Each row is a point on a tangle of strands that fork, close into loops and nearly touch. The rows are in no order.
Two points are linked if the straight distance between their rows is under 17.6.
(281): [ 14  14 -20   2 -15 -18   3 -11]
(114): [ -1   5   6 -17  -3 -19  -2 -14]
(332): [-26  -6   7  21  11  28   6   5]
(808): [-22  -7   7  15  10  25  12   5]
(292): [  7  -3   4  -8   1   2 -17  15]
(732): [ -8 -17  16  14  12  20   2  19]
(829): [-13 -24  15  19  14  20  -6  17]
(126): [  0 -13  -7  -1 -16 -26  21 -13]
(598): [-13  -7   6   3   4  14  22   6]
(487): [-12 -12   2 -10   3   9   2  12]
(361): [ 19  21 -21   6  -8  -3  -9  -5]
(901): [ 16  -8  -2   6   0   1 -29  22]
(5): [ 11  20 -14  -6  -6 -13 -14 -14]
(434): [ 5  1 11 -7  2  2  7  7]
(552): [-20  -1  16   4   8   2  23 -17]
(577): [ 12   9  -2  -9   0  -1 -26   7]
(441): [ 12   2 -21   6 -21 -28   8 -16]
(197): [ 12   6 -17   1 -17 -25   7 -13]
(336): [ -1  -5  -4 -12  -4  -1   6  10]
(169): [ 15  -3  -6   1   0   2 -32  18]
(488): [-21 -14   1  -2   6  17   7   8]
(822): [  5   2 -10  -9 -12 -16  10  -4]
(473): [ 22   8  -2   5  -2   2 -16  16]
(856): [  5  -3 -13  -4 -16 -23  14  -9]
(221): [ 12  17 -16  -3  -2   0 -27  -4]
(681): [ 22  14 -13   7  -5   5 -19  10]
(687): [  0   5   5 -17   1 -10  -3  -6]
(714): [ 13  13 -13  -4  -1   2 -31   4]
(443): [-23 -13  -3   3  -2  -1  29 -13]
(594): [12 -5 11  2  2  6 -2 21]
(516): [  8  13  -1 -14  -2 -11 -12  -5]
(122): [ 16  19 -22  12 -12 -20  -4 -29]
(895): [ -3  -6  17 -11  10   5 -10   8]
(540): [ 12  25 -24   6  -2   2 -20 -17]
(772): [ -4 -12  18   9  10  17   7  16]
(784): [-1 -7 14  1  8 12  8 14]
(716): [ 5 -2 14 -3  5  6  3 12]
(828): [ 16  22 -26  13 -10 -10  -3 -23]
(382): [ 8  3 -2 -9 -3  0 -8 11]
(13): [ -4 -12  -2  -1 -11 -21  24 -12]
(542): [-17  -8   9   9   8  20  17   6]
(764): [-6 -6  4 -3 -2  3 22  5]
(534): [-21 -17  -2   2  -6 -12  27 -18]
(318): [-27  -7   4   1   6  11  18  -9]
(373): [ -7 -10  -2 -11   0   5   7  11]
(33): [12  5  1 -3 -7 -8 17  5]
(893): [ 10  14  -1 -12   0  -5 -21   1]
(792): [  1 -11  13  -6   8   6 -17  15]
(275): [19 13 -4  0 -9 -8  8  5]
(636): [-35  -1   1   7   9  20   7 -11]
(744): [-10  -6  10  -3  -1 -11  23 -14]
(684): [ 4 -3  1 -3 -6 -3 24  6]
(734): [-15  -4  13  -1   5  -1  22 -12]
(857): [ -7   0  12 -15   4  -5   3  -6]
(193): [ 17  25 -23  11   0   9 -20 -11]
(340): [-21  -4  16  -3  13  14   5  -4]
(738): [-21 -17  13  21  16  26  -5  10]
(823): [ -5  -6   1  -7  -7 -15  20  -9]
(840): [  0   0  -2 -11  -7 -14  10  -5]
(729): [-15 -15  19   0  15  16  -9   8]
(548): [ 14  22 -27  14  -5  -5  -9 -29]
(673): [  9 -21   7   7   6   3 -19  26]
(611): [ 10 -11  15   5   6   8  -6  23]
(886): [ 18  20 -23   5 -12  -9  -2 -10]
(400): [  7   8  -5  -8 -10 -24  -1 -18]
(868): [  7 -20  12  10   8   8 -11  25]
(785): [  2   2   1  -9  -9 -27   3 -20]
(147): [ 10  16 -12  -4  -9 -21  -9 -20]
(410): [ -7 -18  18  -1  14  12 -15  13]
(512): [ 17  18 -12  -2  -6  -5 -10   0]
(42): [-23 -10  -1  -1   0   5  23  -7]
(753): [ 20   2   9   4   1   2 -12  19]
(742): [-14  -3  14  -5   9   7  13  -4]
(617): [-22  -7  18  -1  15  17  -3  -1]
(731): [-32  -5   1   7   7  17  15  -8]
(572): [ 12 -17   6   5   5   1 -27  23]
(811): [ -7  -1  16 -15   8   2  -2  -2]
(575): [ 8  4 -6 -9 -7 -4  1  7]
(212): [ 20  18 -20  11  -4   8 -20   6]
(798): [-26   0  12   7   8   6  22 -21]
(523): [ 10  23 -20  -3  -3  -3 -23 -13]

A fork is a point with three links, a tip a point with one. Leave the first point through the second and follow the links. Name the first fork or tip that comes.
(336), (575) | (792)
(687), (516) | (523)
(636), (731) | (534)
(212), (681) | (594)
(275), (33) | (332)
(808), (542) | (275)

How many points has the smallest loop of links through each point below? Write - if it is on no loop.
(13) | 6
(400) | 12
(764) | -
